A landscape with many valleys, sampled at points; each row gives a point and its height.
A ball rolls from a point to whichever of its 2 nearest points has the largest drop for the distance, and stops where none of them is lower. Distance is the straight distance between rows; heights are no part of it.
gepuv height 2.43: [-2.38  0.87  1.59  2.15  0.70 -0.05 -1.82 -3.86 -1.83 -4.85 -0.37 -1.68
 -0.45  0.24 -1.57 -2.21 -1.59  0.23  3.26  0.19  1.24]
gova height 5.26: [-1.10  0.43 -1.14 -3.48  2.64  5.03  0.18 -0.41 -0.71  3.85  0.52 -1.71
 -1.80 -2.96  5.82  2.38  0.64 -4.27 -4.79 -0.21  1.12]
pir height 7.37: [-2.52  0.52 -2.98 -5.89  1.10 -0.63  0.54  2.35 -1.39  4.22 -2.48 -1.09
  3.11 -1.19  2.57 -3.48  0.77  0.03 -3.16 -5.89  3.60]
tem height 3.32: [-1.08 -0.07  3.02  2.26  0.80  2.33  0.41 -0.84 -1.01  0.97  0.19 -3.34
 -5.05  3.68 -0.71 -1.49  2.31  0.19  0.18 -1.83 -0.07]
Gupur height 3.84: [ 1.44  2.99  3.18  2.15 -2.90  2.49 -1.75  0.64  1.19  0.85 -3.55 -0.41
 -0.35  0.71  4.88  3.15  4.87  0.39 -1.64  1.83 -1.86]
Voz height 2.95: [-0.45 -3.94 -5.54 -2.01  0.01 -1.03 -1.25  0.76  0.43 -1.36  6.18 -0.01
  0.91 -1.40  0.99 -0.51 -2.86  3.14 -0.36  0.81  1.77]
lud height 7.13: [ 1.22  3.90  2.22 -3.07  4.13  0.97  4.00 -0.78  6.37 -0.21 -0.21  3.02
  3.59 -5.03  1.38  2.37  0.07 -3.00  1.49 -2.27 -3.38]
kuzu height 3.83: [ 0.41 -0.93 -0.21  1.08  0.46  1.72  1.44  1.10 -1.21  4.13  2.54 -2.53
 -5.75  4.99  1.09  1.05  2.32  0.70 -1.33 -0.42 -0.89]
kura height 1.60: [-2.60  1.63 -2.81 -0.09 -0.66 -4.38  0.35  1.05 -0.16 -0.73  2.94  1.58
  1.51  4.23  0.14 -0.80 -2.03  1.67  1.38 -1.49  1.57]
vikat height 2.41: [ 1.63  1.88  0.80  1.00 -1.83 -1.52  1.11 -1.09 -0.64 -0.69 -3.37  0.63
  1.35  1.19  0.37 -0.96  2.00  1.06  1.32  1.70 -0.04]
mez height 3.14: [ 3.23  2.77  1.91  1.67 -1.66 -0.14 -1.29 -1.83  0.37 -0.42 -5.15  1.02
  1.91  1.09  5.21  0.92  3.35  1.72 -0.19  0.60  0.75]
roni height 3.43: [ 2.56 -3.15  0.95  0.44 -1.25  1.82 -4.19 -3.04  0.71 -1.19  2.18  1.47
 -3.45 -1.99  4.39  5.26  1.77 -1.15 -2.53  2.87  0.87]
lezus height 3.33: [ 0.13 -1.00  1.05 -0.22 -0.54 -1.96 -3.96 -1.01  3.12 -5.00  3.01  5.76
  2.74 -1.60  3.44  4.79 -0.05 -0.14  0.74 -0.30 -0.15]
dadap height 2.70: [ 4.27 -0.83 -4.67 -2.26 -4.16 -3.53 -2.07 -0.64 -2.47  2.59 -1.95 -1.22
 -0.75  1.74  1.66  1.43 -2.01  2.52 -2.86  6.11  2.76]
kam height 3.58: [-0.31  6.67  4.56  0.08  1.43  4.71  3.02  2.07  3.24  3.86 -0.48 -2.34
 -1.32 -1.17  4.36  2.52  1.55 -1.98 -2.54  0.77 -3.89]
dugu height 2.23: [-1.82  3.45 -0.13 -1.01  3.05  3.09  1.95 -1.47  0.19  1.00  3.75 -1.37
 -2.42  1.40  1.90  0.11 -1.60 -1.47  0.62 -0.73  0.20]
neso height 2.53: [ 0.88  1.05  2.38  0.81 -0.05 -0.24  4.71 -0.05  0.06  1.88 -3.99 -1.80
 -0.57  0.86 -3.59 -3.69  2.62  0.84  2.82 -1.16 -2.60]
posuf height 7.01: [ 1.98 -1.59  3.78  0.35  0.06  1.76  0.13 -1.04  1.68  0.30 -2.75  0.42
  1.43 -2.82  2.07  1.24  5.17 -0.99  1.47 -1.88 -1.28]
Kepag height 3.12: [-1.11  7.07  3.99  0.75  0.93  3.11  0.55  0.67  4.29 -0.02  1.66  0.65
 -0.45  0.46  5.12  3.98  0.41 -1.53 -0.58  1.43 -3.52]
Nanuk height 2.76: [-1.37 -0.44  0.32  0.79 -1.68 -2.37 -2.21 -1.17  0.28 -4.87  1.04  4.75
  3.97 -2.38 -0.22  2.34 -0.85 -1.07  2.19  2.27  0.23]
Kavu height 5.54: [ 0.68  0.28 -0.07  0.67  0.07 -0.77 -0.01 -1.53  3.07 -2.45  6.23  2.33
 -0.28  2.22  2.09  3.90 -1.25 -0.39  3.05  0.43 -2.02]
gotid height 3.96: [-3.33  0.61 -2.17  2.02  0.61  1.18 -2.12  2.87 -2.55  2.20  3.36 -0.10
 -4.80  4.00  1.59  2.67 -0.56 -0.60 -6.32  1.72  1.70]
peto height 6.98: [ 0.05 -5.78 -2.05 -1.30 -1.94  1.99 -3.30 -0.17 -2.39  2.17  0.36 -0.10
 -2.02 -0.98  3.11  2.38  1.92  0.65 -2.90 -0.08  3.45]
sabu height 1.14: [-3.82  2.44  4.76  3.33  2.12  4.73 -0.22 -0.53  0.75 -3.19  2.79  0.45
 -1.59 -0.99  0.35  0.92 -0.36 -0.83  3.08  1.09 -1.47]
sunek height 4.52: [-1.17  0.98  3.85  2.62 -0.86  6.41  0.44  3.62 -0.20  1.51 -2.26 -1.04
 -2.17 -2.86 -1.56  1.03  3.88 -1.51  0.05  1.23 -5.47]
nilo height 5.46: [ 0.04  0.39  0.52 -0.48  3.25 -0.13 -0.34 -0.64 -1.04 -0.36 -0.17 -0.37
  3.68  2.09  4.92 -2.30  0.26  1.84  2.43 -5.93  2.47]
Nugov height 5.62: [-2.79 -1.92 -1.03  0.61  1.57  2.60  1.01  1.47  0.31  3.15  2.14 -2.83
 -4.32 -0.27 -8.59 -0.60 -1.24 -4.03 -5.22 -3.09  0.48]
Taruv height 6.78: [-2.96  4.76 -1.39 -2.61  0.92 -0.37  0.10 -1.88 -0.48 -3.47 -1.62  3.26
  4.43 -3.01  2.82 -0.44 -2.97 -2.13 -0.25  1.69  1.79]
Pud height 3.67: [ 2.23 -7.09 -4.62 -2.46 -0.52 -1.14 -1.81 -0.06  0.87  1.24  3.47 -0.81
  0.84 -2.55 -1.54  1.20 -3.48  1.87 -0.51  2.78  1.48]
Lufom height 7.74: [ 4.27 -4.91  3.88  0.72  1.34 -2.68  2.35  0.52  0.93 -2.60 -1.45  4.49
  4.22 -2.53 -1.60 -2.24  0.85  0.27  4.26 -3.54 -0.93]
Koze height 1.20: [-4.88  2.45 -2.24  0.95 -1.57 -1.48 -4.17 -0.29 -2.68 -3.76  0.95 -0.53
 -1.14  2.24 -1.10 -1.27 -3.34 -0.92 -2.41  0.67  3.98]
Nusum height 2.65: [ 0.54 -0.68 -1.64  3.02 -3.89 -2.43 -4.23 -1.73 -1.95 -2.54  1.96  0.94
 -1.21  3.92  1.82  2.94 -1.91  0.45 -0.84  5.87  1.59]
bomat height 4.05: [-0.73  4.90  4.38  1.14  0.92  7.29  1.72  4.01  1.49  3.97 -2.40 -1.78
 -1.69 -3.91 -0.07  0.95  1.32 -2.21 -2.06  1.63 -5.28]
lek height 2.77: [-3.83  1.02  2.51  1.93  3.20  3.69  0.52 -0.08 -0.95  0.19  3.78 -1.73
 -5.30  2.45 -1.41 -0.06 -0.89 -1.04 -1.40 -1.19  0.33]
toge height 7.93: [ 0.96 -6.11  3.92  0.08  3.34  0.59  1.24 -1.65 -0.60 -1.46 -1.60  2.48
  3.71 -2.98 -0.53 -1.92  2.28 -0.65  4.50 -5.43  0.61]
lino height 2.92: [ 3.72  0.47  1.73  0.71 -0.62 -2.52  4.30 -0.63  0.28  3.16 -1.87 -1.13
 -1.16  4.47 -0.96 -1.40  2.57  1.91  3.20 -0.78 -2.72]
gafo height 5.80: [ 2.62  1.08 -0.12 -1.77 -3.40 -3.13  2.30  2.32 -1.55  3.20 -8.04  1.73
  3.65 -0.74 -0.91 -1.97  2.27  1.52 -1.64  1.02  0.72]
zef height 5.04: [-0.79  5.39  0.33  0.60 -2.07  0.64  0.26  4.29 -2.14  0.60 -7.46 -0.42
  1.98 -0.95 -2.49 -3.55  2.66  0.84  0.92  0.90 -2.98]
gino height 6.06: [-4.78 -1.97 -1.64 -1.64 -0.66  2.14  0.21  2.74 -0.71  3.40  2.06  0.86
 -1.24  0.11  1.80  1.97  2.08 -1.08 -3.35 -4.08  1.29]
Ral height 4.10: [ 0.53 -4.56 -1.87  2.54 -1.68 -2.54 -2.99 -2.12 -1.34 -2.15 -0.11 -3.71
 -2.35  1.21 -3.66 -1.13 -1.52  0.95  1.06  2.77  1.28]
boba height 6.05: [ 0.07  0.35 -2.11 -3.61  1.30  0.23  1.35 -1.84 -0.64  1.78 -0.19 -1.42
  0.86 -1.22  2.00 -1.66 -0.43 -0.09  0.27 -1.75  1.75]
lutub height 3.04: [ 1.36 -1.34  0.30  1.86  0.37 -3.12 -1.74 -4.26 -2.24 -5.12  0.13  0.54
  2.56  1.22  0.62 -1.51 -1.86  1.80  4.32  0.34  2.02]
bog height 4.21: [ 0.21  0.17 -3.19 -1.04  1.83  1.67  3.10  3.00  1.24  5.41  5.92 -2.97
 -5.76  4.01  0.60 -0.74  0.91  0.96 -2.37 -3.41 -1.44]
Vit height 7.36: [ 0.80 -4.14 -4.24 -1.77 -1.50  1.35 -3.88 -0.21 -3.23  1.68 -0.14 -1.56
  1.04 -0.38  3.79 -1.24  0.70  3.72 -2.69 -1.55  5.34]
volu height 4.42: [ 0.56  5.27  5.23  3.44 -0.52  5.22 -0.32  1.46 -0.35  1.80 -3.77 -2.60
 -2.08 -0.45  3.42  0.58  3.40  0.04 -0.67  3.98 -3.26]
Notog height 3.85: [ 3.55 -1.90 -6.54 -2.60 -1.95 -3.45 -0.99  0.07 -0.01  2.07  0.02 -3.22
 -1.43 -0.42 -1.42 -1.64 -4.01  3.09 -2.90  5.14  2.50]
guma height 4.37: [ 2.36 -8.12 -4.35  0.17 -0.69 -3.37 -1.68  0.07  1.50  1.56  0.95 -3.24
  0.24 -1.34 -4.35 -1.40 -5.14  2.47  1.24  3.89  0.34]
Gaz height 7.38: [ 4.45 -3.34  3.64 -0.70  0.98 -0.44 -1.49 -2.08  0.02 -0.64 -4.08  2.29
  4.56 -1.74  3.66 -0.58  3.13  0.75  0.95 -2.57  1.65]
sugis height 5.87: [-1.43 -2.59  0.71  0.23 -0.96  4.92 -0.04 -0.74 -2.46  0.40 -3.31  0.23
 -2.61 -5.03 -1.71  1.53  1.47 -4.05 -3.73  2.93  1.09]
midig height 1.61: [ 2.55  2.15 -0.41 -0.90 -0.14 -1.62  1.77 -3.29 -1.41  0.54 -3.72 -3.19
 -1.29  2.28 -1.87 -3.73 -0.61  0.19  1.62  2.07  0.77]
sapeb height 3.87: [ 1.83  3.54  2.28  0.89  0.60 -2.66 -2.35 -0.20  5.21 -4.22  0.68  5.04
  1.85  0.30  4.70  4.98  0.91  0.91  0.78 -0.69 -1.49]
Lafiv height 6.34: [-4.15 -3.23  0.90 -0.95  0.89  3.68  1.99  2.29  0.78  2.62  4.27  1.95
 -0.63 -0.69  0.80  2.99  2.31 -2.46 -0.27 -5.59 -1.63]
lop height 0.99: [-3.91  0.95 -0.49 -0.22  0.45 -3.26  3.38  3.13  1.75  0.31  3.00  0.76
  0.93  3.49 -3.20 -0.06 -0.73  0.58  1.60 -3.68 -1.39]
Siru height 7.07: [-0.96  1.64 -5.17 -4.87  0.43 -1.86 -0.84  0.83 -1.53  0.98 -2.41 -0.68
  3.59 -0.79  0.29 -4.98 -2.53  1.84 -2.96 -3.56  5.08]
gok height 4.92: [ 4.30 -2.02 -2.28  1.64 -0.04 -7.18  1.37 -0.12  0.22  0.11  1.58 -2.13
  1.16  6.00 -3.24 -3.65 -3.02  5.38  4.34 -0.79 -0.80]
niruf height 4.22: [-0.13 -3.24  2.91  4.35 -1.80 -1.36 -0.04  1.70 -3.01 -2.95 -5.29  1.06
  2.73 -0.64 -4.47 -3.70  4.02  2.24  3.64 -2.44 -0.22]
ruf height 1.79: [-3.49  3.76  4.31  3.54  0.90  2.66 -0.55 -0.39 -0.85 -3.02 -0.57 -1.31
 -1.27  1.48 -0.89 -2.37  0.05  0.97  3.01 -0.20 -0.50]
tazef height 5.19: [ 4.00 -2.49 -1.36  0.05 -0.62 -2.99 -2.88 -1.31  3.68 -1.21  7.01  2.26
 -0.13  2.21  2.85  5.30 -1.19  2.28  1.14  2.46 -2.02]
podo height 8.39: [-1.94 -3.71  0.91 -0.75  0.69  1.24  1.39 -2.21 -1.14 -0.80 -2.34 -0.67
  0.49 -2.81 -3.22 -0.85  1.74 -1.65  1.60 -2.41  0.68]
melu height 2.05: [-4.86  0.85 -0.85  2.02 -2.09 -0.90 -2.59 -0.11 -1.67 -4.65  1.51  1.88
  0.35 -0.48 -0.50  1.57 -1.88 -0.79 -0.10  2.32  1.21]
bape height 4.88: [ 0.70 -3.23 -4.59 -2.45  0.04 -1.09  2.25  1.93  1.35  4.26  2.23 -4.38
 -2.03 -0.08 -6.01 -4.27 -1.47  0.48 -3.23 -2.80  0.16]
Sobu height 1.54: [-5.07 -0.54  2.46  2.12  0.80  0.23  1.85  2.13  1.24 -1.52  2.74  0.05
 -0.23  1.86 -5.75 -1.97  0.58 -0.26  2.95 -5.57 -1.64]
zodat height 2.61: [-0.32  1.37  1.50  4.66 -0.20  0.80  1.23 -1.09 -0.14 -2.00 -0.33 -3.35
 -3.59 -0.65 -5.60 -0.33 -1.73 -1.17  1.63  5.66 -2.58]
dav height 1.88: [-1.12  1.71  3.06  3.50  1.53  3.20  1.48 -2.34  1.49 -3.33  3.15 -0.84
 -3.27 -1.83 -3.49  1.34 -2.61 -2.32  3.27  4.47 -3.26]
ranom height 4.61: [ 2.11 -2.62 -1.39  2.21  0.17 -5.16 -0.43 -1.86 -0.26 -1.46  1.10 -2.45
 -0.10  3.03 -4.87 -3.04 -2.43  1.86  3.92  0.76  0.29]
rus height 5.76: [ 0.97  0.91 -0.38 -3.71  4.60  0.41  2.89 -0.78  0.05  2.63 -0.72 -2.25
  3.58 -0.36  5.00 -3.59  0.73 -0.26  1.23 -5.16  1.07]
lugur height 4.50: [-0.85 -0.22 -4.06 -0.79  1.19  0.34  2.82  3.72  1.56  5.12  4.91 -3.07
 -4.33  2.66 -4.76 -0.98 -1.82 -1.30 -4.38 -3.08 -0.52]
sutu height 3.26: [-2.32 -1.37 -4.89  0.56 -1.00 -0.99 -3.56  1.95 -3.09  1.01  2.40  0.37
 -3.90  0.73 -1.05  2.46 -1.56 -1.54 -7.98  3.49  2.73]
Barot height 5.39: [ 1.54  2.81  0.85  0.24 -0.97 -1.85  2.15  0.45 -2.66  0.70 -9.00 -1.11
  2.61 -0.21 -2.30 -5.16  2.22  0.83  0.72 -0.09  0.48]
lopu height 7.70: [ 3.93 -5.12  0.03 -3.07  0.98 -0.05 -1.16 -0.16 -0.68  1.73 -1.78  1.39
  3.75 -0.72  3.69 -1.44  1.63  2.73  0.33 -3.91  2.65]
gagi height 4.26: [-0.42  4.79 -3.43 -4.10 -1.49 -1.53  0.44 -0.46 -0.26  1.52 -0.78  1.70
  1.08  0.99  4.77  1.90 -2.30 -1.12 -2.76  2.95  0.91]
tev height 6.97: [-0.64  4.15  1.38 -2.40  1.45  0.21  1.22 -1.36  3.35 -3.33  0.03  4.33
  4.16 -4.40  2.27  2.21 -1.82 -2.89  1.35 -0.06 -1.66]
vitu height 0.79: [ 0.41  3.69 -1.75 -1.60  1.04 -0.30  1.48 -1.81 -0.86  1.79 -0.76 -4.62
 -3.99  2.64 -1.44 -3.76 -1.17  0.34 -1.77  0.69  1.74]
vefit height 6.41: [-1.72 -0.04  0.19 -1.64 -0.56  1.41  0.62  0.41 -1.57  2.91 -3.61 -0.86
  0.75 -0.96  2.29 -0.60  2.84 -1.32 -1.88 -1.54  1.53]
fovo height 5.35: [-1.09  7.47  0.69  0.83 -1.60  3.27  1.34  4.18 -1.20  0.60 -4.79 -1.10
  0.33 -2.36 -3.58 -1.73 -0.67 -0.26  0.66  3.25 -4.12]
zofu height 4.44: [-4.06 -1.56 -2.96  0.76 -1.76 -0.58 -1.98  5.31 -2.02  3.81  1.87 -0.04
 -4.35  4.15 -2.37  1.59  0.89 -0.82 -6.45 -1.76  1.47]
Mekof height 5.20: [-0.92 -1.39  1.71  2.40 -2.07  5.51 -0.49  1.99 -0.53  0.46 -1.23  0.55
 -3.66 -4.02 -2.13  3.89  3.34 -3.01 -3.40  2.87 -2.83]
monan height 3.41: [-1.12 -0.96  0.17  4.74 -0.86 -1.09 -2.39 -2.89 -1.88 -3.68 -0.08 -2.96
 -3.87  0.57 -3.95 -0.07 -2.12 -1.32  0.25  5.47  1.08]
kurep height 4.18: [ 7.92 -4.94 -0.81 -2.32  0.93 -3.20 -2.19 -1.84  0.68 -1.86  1.06  1.91
  3.78 -0.52  2.40 -0.33 -2.73  3.50  2.57  1.64  1.89]
Nager height 4.33: [ 2.48  5.41  3.71  3.22  1.12 -1.63 -1.45 -1.06  2.85 -5.84 -0.61  4.08
  3.16 -0.47  4.09  1.23  0.43  1.18  3.49 -0.23 -2.38]
Boli height 4.77: [-0.31  4.29 -0.06 -3.41  0.93  2.29  0.37 -1.32  0.64  1.89 -0.84 -0.80
  0.31 -0.74  7.15  1.55  0.23 -2.08 -2.77  0.80  1.42]
Depot height 4.65: [-0.76  2.43  1.25  3.76 -1.83  0.50 -0.44  3.21 -2.80 -2.26 -6.47  1.25
  3.76  0.21 -1.26 -3.49  3.54  2.33  2.14 -2.50 -0.87]
vil height 6.47: [-0.92 -5.50 -0.59 -0.71 -0.67  3.64 -3.04 -0.97 -3.63  1.44 -0.72 -0.05
 -3.95 -3.83  1.06  3.13  2.49 -2.95 -5.23  1.70  2.56]
dedis height 3.34: [ 3.95 -1.01  3.46  4.45 -1.99 -3.22  2.46  0.24 -0.05 -0.61 -2.66  0.11
  0.52  3.80 -3.08 -2.74  2.96  3.69  5.12 -0.48 -2.76]
voko height 1.34: [ 3.65 -1.54 -1.99 -1.03 -3.25 -5.19 -2.96 -2.02 -0.56 -1.47 -1.11  0.92
  2.01  0.45  0.76  1.71 -2.79  1.65 -0.32  6.77  1.77]
dizen height 2.06: [-2.04 -0.43  3.94  2.85  0.79  1.22  2.67  1.77  0.58  0.09 -1.00 -1.32
 -0.92  1.88 -3.33 -2.88  3.65  1.09  4.46 -4.18 -3.01]
Gole height 7.52: [ 6.09 -0.28  3.66 -0.02  1.24 -3.77  3.52  1.32  4.31 -1.08 -1.55  4.47
  3.47 -0.30 -0.95 -0.51  0.79  0.77  3.78 -2.48 -4.07]
fogu height 6.22: [ 1.13 -2.56  2.58  1.69  0.85  0.20  3.45 -0.38  1.85 -1.05 -0.74  1.81
  2.32 -4.51 -5.31  0.07  0.84 -1.49  4.41 -0.01 -4.42]
loba height 4.76: [ 1.76 -2.38 -4.85 -3.87 -1.92 -4.02  1.85  1.23  0.47  4.13 -1.34 -2.41
  0.02 -1.34 -5.29 -0.20 -3.83 -0.16 -2.54  3.48  1.23]
bizo height 5.71: [-4.68  1.40  1.02 -0.99  1.38  4.49 -0.16  1.71 -1.20  2.77  0.87  0.08
 -3.18 -0.52  1.81  1.95  0.24 -3.23 -4.26 -0.88  1.18]
pozep height 2.55: [-0.14 -3.94 -0.91 -2.17  0.01  2.27 -2.95 -1.42  0.64 -0.79  4.14  2.10
 -1.06 -3.74  2.32  5.05 -0.58 -2.23 -1.68  1.05  0.90]
das height 3.62: [ 3.64 -3.79 -1.40 -1.92  0.94 -2.45 -1.73 -4.27 -0.84 -3.08  0.20  0.60
  2.86 -2.18  0.10 -0.71 -2.90  1.05  2.80  3.00  1.56]
kele height 5.12: [-2.04  2.29  2.21  2.53  1.70  0.43 -0.39 -2.57 -1.75 -3.87  0.41 -0.10
  1.97  3.99  3.04 -2.42 -0.40  1.82  4.17 -4.31  1.74]
vaneg height 6.81: [-2.86  2.12 -2.49 -3.29  0.55 -2.90  0.18 -0.32 -0.89 -1.07 -1.92 -0.40
  2.23  0.23 -3.11 -4.81 -2.16 -0.30 -1.48 -2.75  2.91]
fazu height 7.31: [ 3.64  3.71  4.44  0.30  3.33 -1.19  2.86  0.87  6.12 -2.34 -0.33  4.01
  3.58 -3.10  0.83  1.19  1.29 -0.83  3.71 -2.23 -5.68]
fir height 1.76: [-4.27 -1.22 -2.49 -2.21  0.11  0.67 -0.83 -0.13 -0.33 -0.29  2.65  2.64
  0.69 -3.99 -0.70  3.29 -1.97 -3.55 -2.20 -0.11  1.83]
vugu height 5.22: [ 0.96  5.72  2.25  3.04 -1.84  2.21 -1.34  1.78 -1.82 -1.40 -4.12 -1.26
 -0.43 -0.64 -2.84 -2.53 -0.11  1.06  3.30  4.34 -5.40]
sir height 6.94: [ 2.62 -4.10  1.86 -1.64  2.43  5.12 -0.22 -3.41  2.53  1.48  2.94 -0.99
 -3.41 -2.72  3.01  4.13  2.50 -2.26 -0.02 -0.88 -1.20]
Lomin height 5.99: [-3.04 -0.79 -4.62 -0.82  0.39  0.35 -0.71  0.92  0.27  1.50  2.68 -1.88
 -2.62 -0.75 -6.02 -0.99 -3.55 -3.33 -5.09 -1.18  1.53]
bazi height 2.19: [-0.44  4.56  1.89 -2.53  2.22  2.09  4.44 -0.17  3.61  2.59  2.16 -0.31
  0.13  1.36  2.74  1.30  0.16 -1.91  0.99 -1.86 -2.74]
zava height 2.46: [ 1.10 -2.19 -4.18 -1.16 -2.92 -7.07 -2.13  1.51 -0.12 -0.11 -0.32  0.97
  3.44  1.71 -1.31  0.55 -5.53  2.89 -0.72  4.67  2.37]
nirif height 2.63: [-0.43  4.45  2.56 -0.04 -0.41 -0.41  2.56  1.76  4.00  0.66  1.84  2.69
  0.57  1.24  2.37  3.23  1.74 -0.52  0.73 -0.96 -3.91]
sazan height 4.87: [ 0.96  6.84  2.81  2.72 -1.55  2.56  0.07 -0.64 -1.35 -0.61 -4.55 -2.25
 -2.05  0.68  1.07 -1.78  0.83  1.08  0.97  5.02 -1.75]
Nonov height 2.27: [-0.88 -1.26 -5.80 -0.99 -0.75 -4.25 -2.90  1.41 -0.21 -1.30  3.54 -0.13
  2.63  1.50 -1.07 -2.43 -3.78  3.62 -0.32 -1.16  3.12]
zalim height 6.60: [ 2.52 -2.07  3.53  1.11 -0.50  3.25  1.09 -1.15  3.18 -0.36 -0.58  0.17
 -0.97 -3.54 -2.83  2.38  3.93 -1.63  2.57  0.04 -4.65]
fuvo height 5.18: [ 5.61 -2.89 -2.22 -1.58  0.36 -5.27  1.73 -0.55  1.16  0.75  2.62 -0.52
  1.98  2.98 -0.80 -1.33 -2.61  4.59  3.73  1.76 -0.35]
Devek height 2.44: [-5.38 -1.56 -3.57 -0.41 -1.39 -0.37 -3.02  1.83 -1.79 -2.31  4.53  2.38
  0.06  0.32  0.92  2.64 -2.42 -0.98 -2.32 -0.61  2.18]
Deve height 1.62: [-1.06  5.74 -1.38 -0.69  3.53  1.95  0.68 -0.98 -0.52  1.36  3.36 -3.92
 -5.29  3.13  0.60 -2.35 -3.42 -0.95 -3.39  1.07  1.42]
gib height 5.77: [ 0.25  1.11  2.45  1.23  2.30  0.07  3.23 -2.88  3.50 -2.67  5.08  1.53
  0.39  1.50 -0.38  2.34 -1.29 -0.99  5.51 -0.88 -4.14]
duro height 4.74: [ 1.01  4.96  2.73  2.84  1.26 -0.68 -0.40 -1.68 -0.79 -3.94 -2.59  2.23
  3.94  2.05  5.30 -1.33 -0.41  1.55  2.73 -1.31  1.08]
bitat height 2.24: [-5.36 -1.03 -2.20  1.58 -1.51  0.26 -4.56  0.16 -3.23 -2.68 -0.02 -0.07
 -2.47 -0.96 -2.31  0.96 -1.57 -3.12 -5.56  2.76  3.83]
norul height 3.68: [ 2.01  3.31 -2.56 -2.54 -3.45 -2.08  1.16 -0.21 -1.84  3.46 -3.07  0.01
 -0.86  1.02  1.66  1.25 -0.70 -0.28 -3.08  4.97  1.13]
Sed height 8.15: [-1.03 -7.44  2.36 -0.82 -0.04  1.00 -0.85 -1.19 -0.89 -1.68 -0.97  2.65
  3.03 -4.63 -1.82  1.22  2.95 -0.65  2.30 -3.19  1.02]
Tiked height 5.96: [ 1.02 -0.35  1.10 -0.50  2.16 -0.81  3.71 -2.40  2.43 -1.75  2.18  2.58
  2.83 -2.13 -2.06  0.58 -1.17 -1.14  5.15 -1.58 -2.27]
piga height 6.21: [-0.87  1.45  0.09 -1.88 -0.62 -1.68  1.59  1.83 -1.62  0.98 -5.42  2.41
  4.74 -1.38  1.07 -2.12  1.48 -0.66 -0.69 -2.36  1.29]
nar height 3.54: [-0.22  1.20 -2.50  1.36 -1.71 -1.54 -2.28 -1.12 -2.80 -0.35  1.19 -2.46
 -3.82  3.13  1.26  0.45 -1.67  0.59 -2.96  4.56  2.17]
tudud height 5.24: [-3.03 -3.70 -1.15 -1.23  1.05  2.78  1.21  2.89 -0.36  4.91  1.18 -3.23
 -4.93  0.25 -5.18 -1.78  2.01 -1.63 -4.20 -5.18  0.81]
voki height 6.56: [-5.54  4.54 -1.45 -2.80 -0.48 -1.98 -0.10  0.85 -1.69 -1.84 -2.49  2.22
  4.62 -1.01  0.62 -1.96 -2.20 -0.91 -1.05 -1.56  4.01]
kubag height 3.78: [ 2.58 -2.26  3.81  3.82  0.25 -0.45  0.91 -1.95 -1.69 -2.38 -4.38  0.10
  1.39  0.51 -1.68 -2.82  3.61  1.74  4.93 -1.45 -1.31]
dubos height 3.56: [ 3.35 -0.73  0.69  3.00 -3.08 -1.06 -4.36 -2.76  0.64 -2.31  2.22  1.08
 -2.87  0.82  2.80  5.15 -0.22 -0.98 -1.30  6.73 -0.67]
bok height 4.72: [ 5.44 -4.83 -2.08 -1.92  0.12 -2.97 -1.65 -0.21  2.88 -0.60  4.78  1.10
  1.89  1.30  1.78  1.98 -2.78  4.17  2.06  2.29 -0.08]
zoden height 7.68: [ 0.57 -3.01 -2.89 -4.36  0.56  0.07  0.22  2.74 -0.35  4.02 -0.27  0.13
  2.40  0.16  4.35 -2.11  1.61  3.82 -1.40 -5.51  2.77]
Rifer height 4.84: [-2.21 -2.01 -2.10 -0.69 -2.13  0.09 -1.02  3.78 -1.24  4.47  0.14 -2.74
 -3.57  4.01 -3.14 -3.20  2.81  0.71 -5.03 -4.67  1.48]
rop height 6.59: [-1.48 -3.12  1.79 -0.20  1.39  3.93  1.86 -1.28  0.59  0.45  3.90  0.49
 -1.83 -2.27 -0.56  2.66  1.50 -2.77  1.60 -2.34 -1.43]

Where does a ball stop that starts at each point below?
Sed: voki
Vit: bazi
vefit: Koze
vugu: vitu
zalim: sabu
Depot: lop
Nugov: Koze
podo: voki
fuvo: sabu

Call two points neighbours if one is among the 2 nearest of the other. Go from one point of each pair to the other, from neighbour to neighbour, staying as low as possible. Name the highest point that can't be avoided.
lop and voki: zoden
voko and lop: zava
Koze and fir: Devek
vitu and bazi: dugu
